Points, in no order, along strands that fork, close into loops and pass close to each other.
In the rows, 128 means zero.
Two points are linked if the straight distance between their rows is under 99.2. Some points are linked to none.
Z_317: [111 149 144 113 133  96 160 145 115 157 176 118  98 140 168  66 174 134
 185  67 104 129 156 134]
Z_154: [129 159 153 173  88 123 122 143  99 127 137 154 172 148 117  51  96 168
 156  83 123 149 168 144]
Z_885: [164 106 128 119 136 166 161 133 102  89 126  95 147 170 150 177 130 147
 157 131 161 124 180 109]
Z_121: [143 113 118 110  79 160 168 134 133 103 175  75 106 117 181  85 128 119
 141  90 146 161 182 132]
Z_589: [133 149 135 124 121 125 133 114 152 138 175 112  99 112 129 107 135 117
 151 121 117 157 130 117]
Z_978: [ 86 125 133 159 153 123 122 136 117 170  53 169 141 142  81 170 134 129
  91 166 117  93  66 151]
Z_772: [149 141 129  91 169  99 122  77 162  97 173 159  90  62 131 140 143 141
 142 172 100 149 111  71]
Z_226: [123 150 148 170  91 129 126 145 115 139 155 125 144 128 131  44 104 135
 159  79 130 156 149 153]
Z_264: [ 90 103 133 182 136 146 106 147 116 158  34 137 160 148  75 169 106 125
  72 167 146  92  64 144]
Z_457: [ 79 107 119 154 147 141 118 184 119 160 126  80 125 138 141 113 123  72
 123  86 158  99  80 166]
Z_320: [156 136 113 107 138 109  99  91 159  77 115 198 149  99 111 144 104 177
 121 185 117 152 146  93]
Z_789: [151 163 141 123 120 106 131 114 103  87 154 168 177 156 118 107 119 201
 176 106 120 145 191  92]
Z_458: [140  74 115 127 129 142 132 144 126 146 125  41  98 123 159 179 149  60
  94 117 160  98  97 117]
Z_758: [127 124 114  73  78 136 165 116 139 136 146 136  73  93 184  70 148 112
 110 112  98 141 175 163]
Z_723: [115 166 145  80 163  83 155 124 115 144 154 152 109 150 136 124 198 138
 177 100  85 104 144 105]
Z_5: [ 94 175 132 121 125 100 116 125 137 151 120 185 129 124  98  97 143 136
 117 126  88 115 118 144]
Z_33: [140 155 133 110 101 112 106  80 174 112 170 166  96  55 119  84 102 135
 109 144  98 185 130 109]
Z_616: [156 121 119  92 152 141 137  83 171 102 169 119  67  68 139 159 139 114
 123 169 120 158 109  86]
Z_436: [145 152 138 118 134  95 105  77 169  94 192 160  95  46 118  99 116 140
 141 144 109 181 118  85]
Z_4: [145 127 126 101 142 123 145 111 117 105  96 165 149 164 126 182 143 160
 140 168 128 105 168 117]
Z_665: [ 56  92 112 123 167 116 126 185 108 173 113 109 130 146 170 132 130  83
 128  87 144  71  97 192]
Z_575: [147 162 152 145 112 115 134 131  88 105 153 155 182 166 114  86 109 195
 179  77 125 149 191 111]
Z_448: [147 126 111  96 130 142 118  90 178 123 158 123  77  65 121 138 122 102
  91 166 111 159  98 112]
Z_782: [115 189 159 104 103  72 117 101 109 132 146 180 149 116 115  56 138 169
 159  93  71 139 151 103]
Z_437: [153 159 132  92  85  97 109  79 139  81 140 203 141  77 133  89  98 195
 128 136  95 175 188  90]
Z_408: [115 123 105 149  70 146 120 156 128 126 109 135 164 133 139  70  87 126
 105 111 153 138 153 184]
Z_93: [120 149 145 117  99 103 159 134 110 156 169 128  97 120 175  41 153 139
 169  71  96 141 168 140]
Z_706: [167 105 133 178 124 165 107 139 112 103  94  98 182 168 102 163  83 135
 126 142 171 132 128 120]
Z_803: [ 89  88 112 177 138 147 105 193 100 146  95  73 154 151 128 130 103  81
 109  88 172  81  86 162]
Z_326: [156 114 127 153 128 151 122 141 105 106  81 134 186 186 111 171 102 157
 132 152 158 116 151 133]
Z_768: [127 149 137 125 184  94 106  94 150 146 120 178 106  86  95 156 144 145
 104 189  82 123  65  94]
Z_849: [ 96 113 112 188 110 160  93 162 123 136  55 119 171 145  73 141  84 118
  80 146 160 111  78 159]
Z_939: [149 103 153 152 172 134 140 130 124 151 142  45  90 137 135 167 161  93
 163 119 140 130  82  96]
Z_123: [165  69 136 156 137 148 128 124 115 130  96  42 125 140 144 192 130  82
  97 135 166 106 100 100]
Z_544: [182  90 107 138  98 174 108 120 142  83 111  66 147 119 132 182  88 111
  98 153 177 148 134  93]
Z_363: [108 133 115  87 141 109 153 138 120 147 110 172 124 152 135 149 168 122
 123 137 110  93 140 162]
Z_426: [ 94 120  97 132 106 145 103 139 159 155  85 144 121 105  91 136 111  94
  42 162 124 121  72 177]
Z_773: [122  78  91  99 123 137 142 153 128 141 125  65  98 115 173 161 145  55
  87 112 153  93 115 149]
Z_965: [125 156 142 172 138 131 100 127 130 128 111 148 157 137  73 132 108 147
 137 145 133 131 100 121]
Z_251: [117 129 139 173  87 141 124 161 118 147 153  92 135 120 147  34  95 116
 149  71 144 155 135 170]
Z_210: [166 116 113 104  96 180 154 123 131  70 147  94 138 134 159 158 116 149
 140 132 159 156 190 105]
Z_677: [109 171 135 150 135 110 107 120 136 136 122 174 147 124  80 117 122 148
 130 141 108 127 106 126]
Z_791: [102 149 136 127 171 112 107 111 149 170 101 177  98  96  82 157 146 128
  74 180  81 115  50 124]
Z_693: [112 126 109 157 100 147 115 165 116 118  98 134 182 165 115 108  93 130
 112 122 156 117 146 179]
Z_276: [ 76 101 115 135 150 124 128 172 105 167  79 131 139 148 132 154 136  96
 103 126 141  76  90 181]
Z_394: [ 94  96 108 180 120 155 101 182 108 138  73  97 170 153 105 141  87  98
  92 115 169  89  87 165]
Z_545: [133 104 102 145 110 151  89 120 162 133  72 123 136 110  89 169  95 109
  45 183 138 131  71 139]
Z_407: [109 142 138 101 162 102 166 151 111 155 158 118  98 162 159 121 194 121
 189  83 116 106 149 134]
Z_346: [107 119 105  72 133 124 156 134 132 151 126 137  93 127 154 137 163  95
 107 131 117 105 131 167]
Z_302: [ 96  83 107 110 136 125 134 156 112 160  70 139 132 145 132 180 141  99
  73 148 138  82 101 179]
Z_150: [128 147 110  86 103 130 128 103 158 124 134 162 102 104 125 108 133 126
  97 146 102 142 147 148]
Z_202: [142  90  98 111  98 157 126 140 133 106  85 110 153 149 137 172 110 110
  86 155 158 113 151 147]
Z_688: [139 101 140 128 160 132 154 144 125 145 158  50  88 148 156 156 173  92
 174 104 141 123 115 114]
Z_311: [ 84 135 130 132 142 112 141 169 112 160 132 139 131 157 151  89 143 115
 155  87 128 101 129 173]
Z_305: [ 88 105 108 133 115 135 127 170 133 156 151  75 113 122 175  73 117  77
 121  80 152 114 114 178]
Z_683: [163 100 155 137 182 125 139  78 136 125 129  96  99 107 143 186 147 120
 137 172 131 127  92  74]
Z_20: [150 167 153 147  95 102 111  96 125 106 179 158 141  94 118  71  95 175
 169 104 119 185 166  91]
Z_845: [162 144 145 147  88 138 133 107 127  94 190 118 123 112 144  81  90 162
 174  96 138 196 181  97]
Z_425: [101  93  93  73 128 129 149 144 131 151 121 111  88 121 167 151 157  66
  87 125 129  95 116 172]
Z_211: [130 112 124 113 137 138 157 150 132 138 174  60  86 142 160 126 159  95
 166  94 140 134 132 127]
Z_946: [151 132 138 136  79 146 156 122 123 108 190  92 110 115 157  76 112 149
 168  90 140 188 187 116]
Z_396: [123 145 115  87 129 113 146 131 117 123 103 188 144 164 122 144 155 156
 130 145 111  99 170 143]
Z_296: [146 126 170 155 199 112 139 116 114 156 139  92 102 150 130 168 174 128
 184 128 120 118  93  86]
Z_954: [179 100 127 166 119 167 104 117 139  95 129  74 154 126 113 161  80 117
 124 149 172 159 119  97]
Z_357: [149 153 155 185 140 137 101 129 128 115 152 129 160 140  82 116  96 147
 165 120 145 153 122 106]
Z_515: [126 169 135  98 121  96 136 118 108 111 125 189 169 161 121 116 138 181
 152 120 103 111 186 115]
Z_9: [134 151 171 140 203  93 132 116 101 153 126 133 119 153 115 167 175 143
 182 132 101 100  99  82]
Z_109: [ 86 123 100 135  97 141 110 154 147 150 102 129 130 115 112 108 106  91
  68 132 136 121  94 181]
Z_466: [123 104 109  82  79 146 171 134 133 125 161  93  84 109 199  79 145 103
 126  95 129 137 174 154]
Z_342: [156 113 136 146 155 135 121 100 141 127 121 106 121 117 118 174 127 119
 123 173 137 130  94  96]
Z_456: [108 118 126 132 126 127 145 162 134 157 176  67  95 125 166  75 145  85
 153  72 142 140 126 160]
Z_729: [ 86 141 137 144 164 113 117 123 128 178  74 179 118 121  79 168 145 133
  84 174  93 104  53 132]
Z_92: [152 114 112  96  75 179 164 122 139  79 156  88 114 114 174 130 116 139
 128 118 152 167 188 118]
Z_898: [120 141 108  91 130 129 115  98 171 143 137 162  82  85 110 124 144 106
  69 159  88 142  96 149]
Z_378: [133 119 108 143 120 141 124 161  99 106  78 154 195 191 115 148 107 158
 124 135 160 107 167 164]
Z_735: [155 111 127  89 154 131 150  91 123  98  98 163 125 139 142 209 149 160
 131 187 121 104 154  97]
Z_976: [143 161 125 100 119  97 103  90 148  80 136 199 149  99 108 111 106 179
 124 152 102 150 163  94]
Z_868: [143 140 123 128 160 102 100  90 151 105 113 186 133  97  98 151 119 156
 114 194 111 131 104  93]
Z_411: [129 180 161 142 124  90 111 112 123 124 175 153 142 118 104  79 125 162
 178  96 106 156 138  93]
Z_218: [115 171 154 110 183  79 135 122 103 152 131 163 124 153 111 146 184 148
 178 118  86  98 115  96]
Z_733: [ 97 187 144  89 125  72 120 112 125 144 135 193 125 120 107  83 160 152
 136 108  64 116 132 119]
Z_980: [135 169 166 178 143 109  96 125 115 114 163 152 163 132  80  98 105 169
 184 101 126 153 122  92]
Z_535: [147 112 136 109 157 139 173 151  86 114 138 114 139 193 155 156 162 154
 180 107 144 101 183 120]
Z_870: [164  92  96 137  95 158  93 112 158 105  89  95 142 108 113 187  84 107
  54 181 159 142 106 113]
Z_78: [153  97 114 142 106 170 150 167 101  93 141  76 166 176 162 114 102 133
 141  84 177 133 186 146]
Z_809: [118 142 159 196 167 140 112 147 101 142  97 131 158 161  74 143 120 140
 152 123 135 108  83 128]
Z_21: [ 92 124 107 148  70 144 110 152 145 142 114 125 135 106 128  64  86  95
  75 114 139 136 111 189]
Z_522: [147  94 141 161 150 141 120 112 124 144  94  81 130 134 120 182 123 100
 104 153 147 111  82 113]
Z_245: [137 138 119  68  97 141 146  93 161 109 156 153  78  81 155 104 142 131
 109 138  93 155 167 129]
Z_255: [153 113 145  99 184 118 150  85 127 118 130 135  95 125 148 195 173 143
 155 175 110 110 130  78]

A tip is a point with one link. Name the tips that can be reached along the links from each point below, in the order of the rows.
Z_939: Z_437, Z_93, Z_302
Z_772: Z_33, Z_535, Z_809
Z_735: Z_251

How many points has the smallest loop of links through each point below? Write none if it is on no loop.
Z_21: 12
Z_411: 8
Z_425: 13
Z_211: none

Name the points in between on the shortest way along the links from the first point to the second, in order.
Z_456; Z_978: Z_305 Z_457 Z_803 Z_394 Z_849 Z_264
Z_898; Z_885: Z_150 Z_245 Z_758 Z_466 Z_121 Z_92 Z_210
Z_211; Z_218: Z_688 Z_939 Z_296 Z_9
Z_965; Z_150: Z_357 Z_980 Z_411 Z_20 Z_845 Z_946 Z_121 Z_466 Z_758 Z_245
Z_363; Z_251: Z_396 Z_515 Z_789 Z_575 Z_154 Z_226
